Points on a hilly landscape, in no order, each with its height.
From any point a ball takes the steepest step (drop divided by distance) to one of its 4 nearest points. It stops when none of these is lower. Distance is the straight distance between rows; heights are no part of it.
Mem h=26.6: -11; -2; -5; 3; 15; -22; -14; -9; -1; 15; 10; 7; 15; 15; 20; 11; 3; 5; 7; -5; -13; -17; 5; 19; -3
nili h=46.9: 11; -22; 12; 14; -6; 0; 2; 5; -11; -23; -15; -2; 4; -26; -16; -13; -5; -14; 9; 30; 33; 12; 11; 30; -7
Zud h=38.2: 12; -15; 0; -30; -6; 34; 51; -21; 17; 7; 28; 9; -9; 13; -1; 39; -17; -28; -58; -28; 9; 0; 45; -70; -6
Segu h=30.2: 10; -16; -8; -31; -6; 33; 44; -10; 17; 11; 26; 14; -10; 7; -1; 29; -17; -32; -48; -27; 12; 3; 44; -68; -13
fazud h=80.9: 10; 4; 0; -19; -14; 18; 35; -16; 14; -43; 20; 2; -5; -2; -8; 31; 24; -36; -51; -16; 15; 11; 15; -65; -17
mip h=30.0: 3; 27; -10; -10; 24; 9; -35; 19; 38; 43; 28; 14; -26; 6; 8; 24; -20; 28; -23; -28; -42; -16; 5; -15; 26
Degum h=43.0: 3; -13; 25; 14; -16; -12; -18; 6; -33; -3; -32; -23; -10; -5; -12; -54; 18; 7; 75; 11; 1; 14; -22; 43; -17
Bote h=48.2: -5; 3; 20; 4; -14; -15; -27; 10; -24; 6; -30; -30; -20; -2; -5; -51; 11; 14; 64; 7; -14; 9; -43; 55; -4
Fepo h=16.8: -2; -1; 11; 3; -10; 4; 48; -19; -17; -43; 9; -5; 28; 9; -22; 7; 29; 6; -29; 16; 22; 15; -11; -44; -12
Lura h=6.1: -1; -10; -3; 11; 8; -11; 11; -6; -15; 3; 1; 17; 26; 4; -16; 8; -3; 5; -1; 17; 12; 7; 16; 1; -11
zitob h=15.6: 4; -1; 9; 4; -2; 2; 48; -14; -17; -34; 6; -1; 29; 9; -20; 12; 20; 10; -22; 19; 29; 12; -7; -31; -9
meriv h=36.5: 4; 27; 15; 6; -17; -22; -39; 18; -7; 23; -28; -17; -24; -18; -4; -48; -12; 28; 31; -6; -17; 9; -50; 48; 20
Lat h=47.0: -13; -21; 0; 15; 11; -17; -1; -11; -9; -2; -3; 13; 20; -10; -5; 0; -6; 3; 5; 12; 7; 0; 17; 27; -7
palit h=19.3: 10; -14; 10; 15; -2; 7; 29; -7; -11; -30; -1; 6; 13; -12; -22; 7; -4; 11; -9; 41; 30; 11; -1; 7; -5
nupak h=14.9: 13; 8; -16; -19; 2; 30; 28; 2; 12; 1; 16; 12; -6; -3; -9; 25; 3; -30; -31; -18; 3; 10; 35; -58; -16
kud h=19.7: -11; 8; 1; 1; -2; -28; -25; 1; 0; 27; -3; 6; -8; -17; 28; -5; -36; 12; 12; -29; -10; -8; -34; 36; 20
vam h=12.6: -8; -4; -12; 9; 11; -13; 1; -8; -6; 11; 3; 15; 25; 18; -3; 11; 7; 0; 1; 10; 0; -3; 23; 0; -7
napiv h=50.8: -23; -23; 12; 4; -12; 41; 23; -19; -30; -101; -20; -19; 29; 3; -25; -2; 23; 0; -21; 46; 33; 6; -12; -17; -18
maked h=11.6: 3; -12; 0; 14; 7; -7; 17; -3; -11; -9; -1; 14; 27; -3; -15; 9; -7; 8; 2; 24; 23; 11; 15; 4; -10
ripem h=21.4: 9; -5; -19; -27; 5; 35; 37; -1; 12; 6; 21; 14; -14; 5; -5; 27; -10; -29; -33; -28; 3; 9; 41; -61; -15
zel h=38.0: -7; -21; 7; 13; 0; -9; -11; 12; -11; -9; -21; -16; -5; -25; -9; -28; 0; -11; 21; 11; 12; 7; 4; 45; -8
Pum h=16.6: -3; 27; -5; -4; 12; -8; -44; 4; 27; 33; 22; 6; -14; 19; 28; 21; -5; 19; -2; -16; -19; -17; -7; 1; 29
popog h=32.6: 9; -15; -14; -40; 0; 33; 45; -9; 16; 19; 26; 14; -10; 15; -2; 32; -15; -28; -51; -27; 1; -1; 54; -61; -7
dased h=54.9: 15; -11; -1; -41; -5; 26; 43; -18; 18; 29; 26; 7; -2; 28; 5; 42; -13; -24; -72; -18; 11; -13; 66; -66; 2
rilas h=26.2: 17; 24; -9; -5; -4; 7; 24; 2; 7; -13; 10; 9; 13; 10; -10; 20; 23; -24; -24; 0; 17; 15; 14; -54; -12
fenon h=32.3: -32; -28; 7; -6; -7; 44; 23; -17; -39; -107; -11; -16; 28; 9; -36; 1; 30; 3; -22; 25; 45; 14; 0; -34; -25
Kuda h=26.5: 4; 29; -8; 2; 17; 3; -48; 12; 39; 52; 20; 15; -22; -2; 24; 17; -24; 29; -8; -21; -29; -18; 2; -10; 48
pozek h=9.0: -7; 2; -36; -36; 26; 15; 13; 18; 20; 34; 24; 5; -25; 20; 0; 20; -11; -5; -31; -38; -39; -17; 27; -34; -12
zemum h=20.1: -19; -12; -3; 4; 13; -27; -14; -9; -2; 9; 4; 8; 8; -2; 16; 2; -9; 10; 4; -9; -12; -13; -2; 36; -4
gug h=22.4: -2; 15; -18; -3; 20; -2; -17; 6; 10; 15; 10; 11; 10; 26; 6; 17; 23; -3; 2; 5; -20; -14; 16; -9; -8
fugig h=13.5: 0; 19; -22; -12; 23; 13; -8; 11; 16; 14; 8; 8; 0; 17; 1; 16; 19; -8; -7; -1; -23; -8; 23; -25; -9
luba h=15.4: 8; -4; 7; 14; -2; 2; 37; -12; -12; -24; 7; 7; 28; 1; -21; 15; 3; 13; -10; 25; 29; 11; 4; -13; -12
kigef h=42.5: 7; -18; -13; -38; 1; 30; 42; -15; 18; 24; 25; 10; -9; 22; -2; 38; -15; -27; -61; -26; 7; -6; 57; -62; -3
tizat h=37.5: 10; -25; 11; 22; -6; -5; -7; 7; -12; -13; -21; -15; -8; -23; -13; -28; 8; -19; 26; 17; 27; 10; 7; 40; -6
dite h=28.8: -6; -4; 2; 2; -4; -17; -20; 13; -12; -1; -23; -22; -14; -23; -1; -43; 3; -1; 28; -2; -4; 5; -15; 62; -5
dumin h=23.6: -3; 17; 3; -2; 8; -23; -37; -8; 14; 30; 17; 7; -5; 8; 33; 13; -15; 14; 7; -19; -15; -16; -19; 17; 28
delum h=10.5: 3; -19; 22; 14; -14; 23; 33; -17; -14; -72; -10; -16; 14; -7; -16; -3; 8; -1; -17; 51; 31; 5; -15; 1; -12
sibo h=25.8: -10; 9; -12; 1; 12; -19; -12; -5; 4; 15; 11; 14; 19; 24; 7; 13; 12; 3; 4; 10; -8; -11; 19; 7; -5
vug h=30.8: -2; 20; -4; 0; 1; -15; -46; 0; 23; 46; 10; 14; -10; 3; 36; 13; -21; 19; 6; -23; -16; -19; -15; 4; 46
Tudol h=31.4: -1; 14; 12; 0; -12; -19; -30; 18; -7; 12; -25; -22; -23; -17; -4; -45; 0; 20; 33; -3; -15; 5; -44; 54; 8
rupir h=32.1: -14; -11; -7; 13; 18; -21; -8; -9; -7; 4; -2; 12; 19; 7; 5; 4; -5; 7; 8; 2; -4; -7; 11; 26; -12
lus h=27.8: 5; 23; -13; 17; 0; 0; -51; 4; 37; 67; 6; 17; -16; -13; 34; 9; -29; 21; 1; -25; -34; -19; -1; -2; 60
Vazu h=57.1: -3; 1; 5; -8; -19; 6; 34; -10; -2; -60; 9; -13; 14; 15; -10; 17; 37; -32; -48; -10; 18; 11; 3; -60; -20
gite h=27.2: 5; 23; -12; 13; 8; 1; -48; 14; 42; 57; 12; 18; -20; -8; 22; 14; -33; 29; -4; -30; -38; -20; 5; -9; 58
pemul h=29.1: 1; 19; -17; 18; -7; -2; -44; 7; 30; 67; 4; 14; -14; -13; 41; -2; -34; 17; 12; -27; -33; -21; -8; 0; 60
kema h=30.5: -4; 21; -10; -8; 18; -11; -30; 2; 23; 24; 19; 7; -4; 22; 20; 16; 12; 8; -2; -7; -25; -20; 5; 4; 8
sezaz h=28.2: -4; -18; 14; 9; -7; 22; 36; -21; -19; -65; -3; -12; 21; -5; -20; 3; 15; 8; -19; 39; 26; 9; -16; -6; -9
ziz h=29.6: -4; -16; -32; -38; 14; 23; 29; 5; 12; 38; 22; 11; -14; 17; 1; 22; -10; -26; -40; -30; -18; -15; 49; -47; -10
kazed h=38.5: -19; -21; -4; 7; 15; -20; -8; 1; -9; 4; -8; 1; 2; -18; -2; -10; -6; -2; 8; -2; 2; -6; 6; 43; -6
Mozi h=39.0: 0; 16; 18; 3; -20; -21; -38; 18; -8; 13; -26; -22; -22; -13; -5; -47; -2; 26; 41; -2; -18; 9; -54; 55; 17
rebur h=79.9: 11; 9; 4; -11; -19; 14; 36; -10; 6; -42; 14; -4; 8; 5; -9; 21; 31; -32; -48; -8; 17; 14; 3; -64; -15
nin h=45.7: -1; -10; -24; -40; 8; 21; 27; -3; 17; 50; 21; 8; -9; 28; 6; 25; -11; -30; -64; -39; -9; -16; 60; -54; -3
Pudi h=47.1: 0; 17; -8; 13; -8; -24; -31; 4; 6; 51; -8; 21; -4; -16; 39; -10; -50; 15; 27; -35; -27; -16; -34; 16; 44
Votu h=14.6: -13; 3; 1; -2; 11; -30; -26; -9; 1; 22; 9; 6; -6; -1; 28; 7; -21; 15; 12; -21; -13; -16; -22; 32; 15
bib h=55.0: 14; -21; 28; 19; -23; 7; 22; -7; -10; -54; -13; -14; 1; -14; -14; -8; 9; -11; 2; 53; 39; 9; -13; 17; -8
Sosin h=69.3: 13; 13; -3; -15; -11; 25; 31; -8; 12; -31; 16; 5; 1; -2; -5; 25; 22; -35; -38; -13; 11; 17; 14; -59; -16
gasur h=15.7: 5; -13; 9; 12; -6; 7; 40; -14; -13; -34; 3; 3; 25; -7; -25; 10; 4; 11; -16; 35; 29; 11; -7; -10; -8
fulaz h=54.5: -3; -5; 24; 14; -13; -17; -27; -4; -29; 0; -29; -25; -14; 0; -8; -51; 11; 22; 78; 13; -13; 12; -37; 52; -19
doz h=58.5: 15; -21; 30; 15; -23; 13; 24; -7; -11; -69; -15; -19; 6; -9; -7; -8; 10; -16; 1; 55; 35; 6; -17; 12; -12
melo h=46.5: 20; -24; 37; 23; -24; 7; 22; -4; -10; -57; -15; -16; 1; -11; -9; -17; 10; -20; 13; 47; 44; 11; -18; 17; -8
dov h=23.0: 6; -16; 10; 15; 4; 1; 18; -4; -11; -16; -2; 12; 17; -13; -19; 2; -8; 4; -3; 32; 31; 8; 10; 15; -7
keli h=31.8: -8; 16; 1; 7; -8; -32; -28; 7; -1; 32; -5; 12; -8; -21; 27; -12; -43; 19; 20; -33; -17; -5; -38; 31; 28
dedur h=31.6: -7; 11; -10; -4; 17; -13; -19; -2; 11; 17; 15; 9; 9; 23; 15; 17; 14; 0; 1; 0; -18; -16; 8; 3; 3
kezez h=25.4: 15; 15; -17; -13; 1; 23; 24; 4; 13; -10; 13; 13; 3; 3; -9; 20; 14; -32; -26; -12; 13; 16; 25; -57; -13
tuno h=13.7: -3; 17; -27; -27; 33; 15; -8; 21; 28; 29; 23; 7; -24; 19; 3; 21; 2; 9; -21; -25; -40; -19; 13; -23; -6
rif h=48.6: -2; 8; 28; 4; -19; -19; -36; 8; -19; 14; -24; -26; -24; -2; -5; -51; 1; 33; 62; 10; -16; 9; -56; 53; 3
diz h=15.1: -6; -3; 16; 7; -10; -11; -22; 13; -20; -1; -29; -30; -15; -8; -4; -50; 13; 5; 52; 5; -10; 8; -25; 52; -7
mugi h=44.9: 14; -12; -2; -28; -7; 35; 46; -21; 18; -16; 30; 7; -9; 7; -1; 40; -10; -34; -59; -19; 12; 3; 37; -67; -15
pude h=8.9: 8; 18; -24; -14; 8; 25; 13; 9; 14; 2; 11; 14; 3; 9; -9; 17; 16; -25; -14; -9; 0; 5; 30; -47; -15
bedol h=25.5: -27; -25; 16; 4; -8; 31; 35; -20; -31; -87; -8; -21; 29; 10; -30; 2; 25; 6; -27; 22; 27; 11; -11; -32; -14
rolam h=44.6: -3; 12; -5; 11; -8; -21; -38; -2; 12; 46; 1; 18; -3; -7; 43; 1; -40; 16; 18; -29; -18; -18; -27; 13; 42
Val h=32.0: -6; 23; 7; 5; -8; -27; -32; 17; -1; 21; -18; 3; -19; -35; 9; -27; -32; 21; 19; -23; -23; 4; -49; 47; 20
faf h=19.2: -10; 8; -3; -2; 11; -25; -31; -7; 8; 25; 17; 5; 0; 11; 30; 15; -10; 11; 3; -18; -14; -14; -14; 24; 17
bolo h=14.0: 11; 17; -2; 0; -3; -1; 30; 1; -4; -9; 10; 12; 26; 14; -11; 17; 21; -9; -16; 13; 21; 14; 8; -44; -11
lonas h=24.1: 2; 19; -19; -30; 29; 9; -16; 26; 30; 33; 28; 5; -28; 15; 5; 22; -10; 17; -23; -27; -47; -18; 7; -16; 7
sedop h=37.3: 7; -17; 20; 12; -8; 15; 34; -12; -15; -56; -9; -9; 12; -16; -20; 3; 6; 1; -13; 46; 33; 10; -13; 6; -7
Luk h=41.0: 20; -22; 31; 25; -19; -5; 2; -2; -25; -22; -30; -15; 2; -11; -13; -37; 9; -19; 59; 16; 36; 24; -10; 26; -16
ped h=42.0: -4; 19; -2; 13; -9; -26; -27; 12; -1; 37; -14; 14; -8; -29; 22; -19; -49; 18; 26; -37; -25; -3; -41; 27; 30
sulek h=13.6: 5; 20; -24; -8; 14; 11; -1; 11; 13; 11; 5; 13; 10; 16; -8; 17; 21; -14; -3; 0; -16; -2; 27; -27; -13
mapa h=23.4: 5; 31; -8; -7; 15; 1; -43; 9; 37; 36; 21; 12; -20; 11; 20; 22; -10; 27; -7; -22; -29; -16; -2; -4; 31
Tose h=27.1: -2; 24; 8; 1; -6; -25; -32; 18; -5; 21; -23; -10; -21; -27; 7; -32; -21; 19; 21; -18; -20; 8; -47; 52; 15
Gikek h=39.7: 13; -20; 18; 16; -7; 14; 25; -10; -11; -45; -5; -3; 9; -19; -21; 1; -3; -2; -11; 48; 33; 14; -7; 12; -9
Nuna h=21.5: -15; 0; -3; 1; 14; -29; -18; -9; 5; 15; 9; 6; 8; 13; 21; 12; -4; 8; 9; -6; -12; -13; -2; 29; 2
Borub h=13.8: -19; -18; 9; -1; -11; 11; 42; -15; -25; -67; 5; -15; 27; 21; -25; 4; 38; -4; -39; -1; 21; 9; -5; -54; -16
lov h=10.0: -4; -1; 13; 3; -12; -14; -24; 16; -16; 2; -26; -27; -18; -12; -5; -45; 9; 6; 36; 1; -12; 7; -28; 54; 0
Rida h=35.2: 3; -14; 13; 9; -13; -13; -13; 12; -27; -5; -33; -22; -11; -10; -8; -47; 15; -12; 49; 8; 11; 13; -5; 43; -9
simiv h=37.1: 8; -20; 15; 18; -3; 4; 21; 1; -9; -22; -9; 5; 13; -20; -19; 0; -8; -1; -2; 36; 30; 13; 9; 19; -8
mugut h=29.2: -3; 22; -11; 8; -3; -5; -49; 3; 32; 55; 11; 13; -13; -3; 34; 8; -27; 19; 6; -25; -20; -19; -7; 1; 52
tiv h=18.1: 1; 13; -17; 1; 12; -8; -4; 4; 5; 14; 4; 11; 17; 22; -2; 14; 19; -4; -2; 7; -9; -7; 20; -15; -7
famep h=12.7: 8; 17; -9; 3; 2; 2; 18; 1; -4; 0; 7; 12; 27; 15; -10; 14; 18; -5; -4; 12; 15; 10; 14; -35; -11
Rep h=7.7: -1; 5; -34; -23; 27; 27; 15; 17; 17; 17; 16; 9; -12; 11; -5; 15; 3; -15; -21; -21; -28; -4; 34; -37; -17
Fidon h=15.5: -13; 6; 0; -6; 1; -28; -23; 0; 1; 17; -4; 4; -12; -25; 24; -11; -32; 17; 11; -29; -10; -6; -32; 43; 13
tedev h=17.5: -13; 9; 0; 1; 1; -27; -22; 10; -4; 9; -9; -6; -14; -28; 14; -17; -23; 12; 13; -22; -15; -4; -34; 47; 10
semud h=54.6: 17; -20; 25; 21; -17; 10; 19; -3; -6; -46; -8; -11; 7; -18; -18; -6; 1; -12; 3; 46; 42; 11; -7; 19; -2
Musu h=21.1: -8; 9; 4; -2; -2; -24; -24; 15; -9; 4; -23; -17; -18; -25; 3; -35; -14; 13; 19; -13; -14; 2; -37; 56; 6
leke h=17.1: 12; 23; -15; -8; -1; 15; 21; 3; 9; -2; 10; 13; 9; 8; -7; 18; 21; -23; -19; -1; 13; 13; 20; -51; -12
Nir h=7.0: 7; 8; -30; -22; 13; 31; 18; 10; 17; 10; 15; 15; -7; 6; -9; 20; 5; -23; -19; -23; -8; 1; 37; -43; -18
naka h=14.7: 4; -10; 3; 14; 3; 4; 26; -8; -14; -16; -2; 12; 25; -5; -24; 11; -6; 11; -10; 31; 26; 13; 8; 2; -10
Pumo h=10.4: -11; -17; 13; 6; -5; 21; 43; -22; -20; -65; -2; -10; 25; 2; -22; 7; 17; 14; -32; 28; 21; 6; -15; -29; -13
kuz h=27.5: -7; -3; 9; -4; -13; 7; 44; -15; -13; -56; 7; -10; 26; 15; -17; 10; 40; -12; -42; -1; 20; 13; -1; -59; -15
Vidi h=16.9: -10; -11; 12; 5; -6; 16; 49; -21; -20; -59; 3; -12; 28; 11; -27; 6; 27; 10; -30; 19; 20; 10; -8; -41; -12
kiru h=13.4: 5; 15; -30; -10; 21; 19; 3; 16; 17; 13; 9; 10; 1; 16; -3; 19; 15; -15; -6; -6; -16; -3; 33; -33; -17
vovu h=47.6: -10; -4; 27; 14; -10; -16; -27; -4; -21; 6; -29; -20; -16; -3; -4; -46; 8; 34; 82; 19; -20; 12; -53; 57; -16
rebo h=32.2: -11; -8; -2; 5; 1; -19; -19; 11; -10; -4; -19; -15; -10; -28; -1; -25; -2; 0; 18; -2; -4; -1; -9; 53; -5
kavu h=60.8: 15; -3; -9; -40; -1; 22; 39; -19; 18; 38; 24; 11; -2; 29; 2; 38; -9; -28; -83; -22; 8; -14; 75; -69; 4
Navo h=15.2: 7; 5; -2; 10; -2; -2; 38; -12; -11; -15; 11; 7; 32; 10; -19; 13; 13; 9; -14; 20; 25; 12; 3; -32; -10
fege h=10.6: -3; 18; -25; -20; 29; 14; -8; 15; 23; 17; 16; 7; -10; 21; 4; 20; 14; -2; -12; -8; -34; -12; 20; -22; -7
lon h=12.9: -10; -11; 24; 21; -16; -15; -31; -10; -31; -4; -32; -18; -8; -5; -5; -48; 8; 28; 88; 25; -15; 21; -47; 57; -33
kege h=36.3: 11; -18; 16; 16; -15; -4; -8; 9; -22; -15; -29; -19; -3; -14; -10; -41; 14; -13; 41; 17; 24; 12; 1; 36; -9
det h=50.7: -6; -23; 1; 14; 4; -8; -7; 5; -12; -8; -14; -3; 5; -23; -12; -16; -10; -7; 12; 16; 16; 6; 16; 37; -12
Fid h=17.3: -17; -4; 1; -3; 8; -30; -18; -7; -5; 12; 7; 6; -1; -4; 24; 4; -14; 10; 6; -17; -12; -11; -10; 37; 1
roni h=28.3: 2; 25; -12; -15; 20; 6; -33; 14; 36; 28; 25; 7; -19; 19; 18; 25; -1; 19; -11; -19; -33; -19; 2; -9; 21
masek h=31.1: -7; 8; -8; -4; 16; -16; -24; -4; 9; 20; 17; 7; 8; 23; 19; 19; 12; 8; 4; -3; -19; -18; 6; 11; 3
Liv h=49.0: -2; -7; 19; 11; -12; -14; -26; 5; -29; 1; -31; -26; -15; 2; -6; -51; 16; 15; 69; 8; -12; 12; -31; 47; -16
lazu h=11.4: 3; 3; -7; 7; 5; -14; 14; -7; -8; 2; 4; 20; 30; 16; -10; 16; 12; -1; -1; 16; 9; 3; 24; -16; -13
Sige h=32.4: 3; 17; -12; 20; -10; -12; -40; 5; 24; 65; -1; 16; -10; -11; 48; -1; -36; 11; 24; -28; -35; -20; -16; 10; 61
gim h=41.8: 28; -24; 36; 21; -22; -1; 11; 0; -17; -44; -17; -17; -1; -14; -11; -19; 6; -20; 25; 39; 41; 19; -10; 21; -8
Pef h=35.3: 0; -19; 7; 16; -4; -9; -10; 10; -13; -8; -23; -18; -4; -19; -11; -35; 7; -15; 27; 12; 13; 7; 4; 44; -7
Ris h=13.2: 10; 16; -13; -5; 6; 5; 8; 3; 4; 9; 7; 14; 20; 18; -10; 12; 20; -15; -4; 5; 6; 3; 23; -31; -8
Duf h=17.0: -17; 0; 3; -4; 10; -30; -24; 1; -4; 13; -1; 0; -8; -15; 20; -10; -24; 12; 11; -26; -13; -9; -23; 45; 5
famut h=17.8: -2; 24; -17; -12; 26; 7; -17; 13; 28; 19; 18; 6; -11; 19; 9; 24; 14; 6; -8; -12; -33; -16; 10; -12; -3
Tevop h=27.3: 4; 24; -7; 1; 7; -2; -49; 5; 35; 50; 14; 10; -19; 6; 31; 16; -19; 25; -1; -20; -23; -21; -8; -1; 48
feli h=29.4: 6; 10; 3; 3; -13; 3; 43; -12; -7; -31; 8; 0; 22; 10; -18; 17; 30; -11; -35; 6; 20; 13; -5; -50; -12
neli h=9.6: -18; -21; 11; 4; -8; 35; 31; -21; -25; -93; -15; -21; 26; 1; -22; 2; 19; 5; -19; 40; 28; 8; -14; -22; -18
sibug h=25.3: -8; 9; -7; -5; 14; -22; -27; -3; 13; 24; 14; 7; -1; 21; 29; 21; 2; 8; 3; -7; -19; -20; -5; 14; 10
Sulen h=17.9: -2; -14; 14; 11; -3; 11; 38; -17; -13; -53; 0; -8; 17; -6; -24; 8; 7; 12; -19; 36; 25; 9; -11; -9; -9
sop h=18.4: -13; 6; 1; -3; 6; -25; -30; -7; 8; 26; 13; 10; -3; 8; 34; 10; -14; 15; 5; -19; -10; -17; -19; 25; 20
Nivit h=8.6: -4; 16; -31; -27; 29; 20; 1; 19; 24; 20; 17; 7; -13; 10; 1; 18; 6; -7; -15; -15; -34; -14; 25; -24; -12
kepo h=11.5: 10; 22; -22; -4; 9; 13; 7; 11; 9; 4; 4; 15; 12; 14; -7; 12; 18; -19; -6; 3; -1; 4; 28; -37; -10
sifen h=38.1: 0; 10; 18; 0; -16; -18; -29; 13; -14; 12; -24; -30; -19; -9; -1; -47; 6; 17; 48; 2; -17; 6; -39; 52; 3
Fosiv h=14.3: -8; 8; -29; -40; 24; 5; 6; 23; 23; 44; 31; 7; -29; 23; 4; 22; -18; 6; -31; -38; -45; -21; 14; -32; -4
fufek h=31.5: 1; 22; -24; 25; -8; -2; -37; 9; 39; 79; -2; 13; -18; -24; 48; -3; -30; 14; 15; -19; -50; -27; -5; 9; 70
sor h=39.8: 17; -21; 19; 19; -15; 0; 3; 6; -14; -23; -18; -10; -5; -16; -13; -22; 3; -17; 26; 29; 40; 11; 4; 27; -8
gub h=32.8: -5; -13; 5; 12; -6; -10; -18; 12; -15; -5; -28; -23; -9; -17; -4; -42; 10; -9; 32; 4; 10; 5; -6; 49; -8
rekap h=59.4: -5; -20; 18; 9; -11; 28; 29; -17; -18; -82; -14; -17; 20; -4; -20; -1; 15; -5; -17; 48; 29; 4; -16; -1; -13
Fara h=25.9: 4; -13; -21; -32; 8; 28; 36; -1; 17; 23; 19; 13; -13; 11; -3; 26; -14; -29; -43; -31; -3; -1; 49; -58; -12
bavu h=58.7: -6; -27; 3; 15; 8; -8; -2; -3; -12; -9; -9; 5; 13; -18; -12; -7; -11; 0; 6; 18; 19; 6; 18; 28; -6
rabed h=33.9: -18; -10; -2; -1; 10; -21; -17; 4; -7; 0; -9; -6; -7; -19; 10; -16; -14; 4; 6; -11; -10; -3; -10; 52; -4
gono h=40.9: 25; -23; 35; 21; -22; -3; 5; 2; -20; -31; -23; -17; -4; -15; -15; -27; 11; -19; 40; 25; 42; 19; -8; 22; -13
Rer h=40.5: 3; -18; 18; 19; -15; -11; -14; -3; -40; -6; -36; -20; -2; -3; -13; -46; 14; 7; 84; 13; 7; 19; -19; 35; -27
lisig h=36.4: 11; -16; 17; 14; -15; -5; -8; 9; -28; -5; -35; -23; -7; -10; -11; -48; 14; -4; 64; 13; 19; 15; -10; 37; -14
tidi h=38.3: 1; 16; -10; 24; -12; -19; -30; 6; 13; 64; -10; 18; -6; -16; 42; -12; -50; 8; 34; -31; -34; -17; -27; 11; 53
gezip h=55.4: 2; -15; -20; -40; 4; 25; 39; -13; 12; 38; 22; 12; -7; 26; 1; 28; -10; -29; -61; -29; -2; -14; 62; -57; -2

For each start below, name the point where the ball stops.
meriv: Fidon
melo: lov
feli: Lura
tidi: Pum
bib: Lura
Rer: lov
gono: lov
semud: Lura
fufek: Pum
Luk: lov
ziz: Nir
nili: Lura

Call two points neighbours if one is among the 4 nearest of the other. Go from one point of each pair to the other, from neighbour to neighbour, staying as low as possible. Name the highest point that can't be avoided.
Votu and lov: dite
neli and Lura: bedol
Lura and lon: Degum
delum and Nir: sezaz
Lura and Borub: Fepo
Pumo and Borub: Vidi
Votu and Fidon: Duf
